A landscape with many valleys, sampled at points; each row gives a point and its height.
From any point a ball rolls to the lowest of the 3 points nearest to it. It stops when none of these is lower. Distance is the straight distance between rows; heights are no part of it.
J_44: -16; 5; -33; 1; 21; -13; 9; 6  height 464
J_489: 19; 39; 21; 26; -36; -10; -54; 14  height 700
J_741: 46; -16; 18; 19; 41; 55; 39; -35  height 98
J_775: -11; 10; 31; -9; -65; -22; -59; 14  height 687
J_12: -18; 33; 4; 2; -12; -22; -31; 21  height 577
J_158: -19; 24; -21; -1; 14; -16; -15; 16  height 313
J_914: 24; -25; -5; 7; 23; 14; 51; -31  height 205
J_719: 1; 0; -43; 13; 39; 4; 17; 1  height 450
J_151: 13; -39; 13; -7; 3; 7; 52; -36  height 590
J_982: 32; -24; 25; -1; 17; 24; 51; -39  height 253
J_71: 41; -11; 41; 4; 26; 36; 53; -41  height 325
J_396: 12; 33; 29; 18; -51; -17; -55; 13  height 685
J_162: -32; 13; 17; -23; -37; -28; -39; 24  height 312
J_482: -16; -14; -24; -11; 11; -18; 23; -8  height 437
J_306: -41; -21; 24; -58; -46; -30; -33; 27  height 12
J_911: -14; -43; 0; -20; -9; -12; 48; -21  height 482
J_446: -33; -10; -14; -17; -1; -25; 3; 12  height 241
J_715: -28; 12; -16; -12; 2; -23; -5; 10  height 340
J_112: -39; -20; -10; -32; -14; -28; 6; 10  height 209
J_987: 54; 1; 29; 18; 49; 69; 38; -24  height 117
J_513: -40; -5; -6; -22; -10; -30; -2; 8  height 234
J_108: -28; -2; 38; -36; -57; -21; -52; 22  height 705
J_481: 25; 6; 29; 29; -80; -12; -58; 0  height 723
J_76: 41; -12; -42; 35; 53; 67; 29; -4  height 139
J_32: 15; 0; -56; 30; 52; 26; 13; 8  height 615
J_208: 53; -11; 3; 21; 47; 68; 38; -22  height 51
J_840: -32; 19; 8; -12; -16; -24; -29; 19  height 443
J_554: -40; 3; 17; -35; -35; -27; -28; 20  height 222
J_50: -37; 6; 7; -26; -21; -31; -24; 22  height 315
J_996: 34; -19; 2; 12; 28; 27; 46; -34  height 176
J_212: -20; -28; -10; -20; -4; -20; 34; -10  height 406
J_599: 1; 48; -5; 21; 7; -6; -45; 26  height 756
J_187: -46; -17; 3; -47; -34; -31; -14; 17  height 109
J_412: 46; 11; 58; -1; 51; 64; 42; -25  height 465
J_420: 55; -11; 1; 26; 51; 73; 33; -21  height 47
J_293: 3; -31; -7; -2; 14; 3; 46; -31  height 281
J_393: 28; 15; 24; 38; -75; -11; -53; -1  height 741
J_169: 29; -13; -32; 25; 48; 37; 37; -13  height 230
J_129: -6; -31; -10; -11; 5; -13; 40; -18  height 364
J_427: 10; 13; 29; 16; -69; -12; -59; 0  height 696
J_467: -8; 41; 15; 8; -27; -17; -49; 18  height 658
J_864: -8; 30; 27; 5; -42; -20; -51; 16  height 674
J_624: 32; -19; -25; 21; 40; 36; 38; -21  height 210
J_385: -42; -29; -4; -42; -24; -35; 5; 10  height 179
J_665: 0; 51; 11; 20; -13; -12; -48; 18  height 694
J_268: -29; -40; -6; -29; -13; -29; 30; -8  height 433
J_449: 13; -1; -53; 18; 50; 18; 22; 4  height 383
J_737: -10; 12; -37; 11; 35; -7; 1; 12  height 427
J_569: -4; 34; -39; 20; 35; 0; -19; 27  height 247
J_809: -9; 33; -22; 13; 28; -5; -21; 23  height 18

Call two points neighbours if one is among the 3 nearest of the other. Go from one point of each pair to the other, from neighbour to neighbour, staying as low as possible. Name the highest point that can't be avoided.
J_996 / J_420 | J_624
J_996 / J_809 | J_268
J_306 / J_809 | J_715

Where does a ball stop that starts at each point below?
J_385 | J_306
J_482 | J_996
J_489 | J_306
J_71 | J_420
J_775 | J_306
J_396 | J_306
J_412 | J_420

Two balls start at each pair of points below. Name the first point that both come to, or write -.
J_715 / J_665 | J_187
J_719 / J_32 | J_169
J_911 / J_151 | J_914
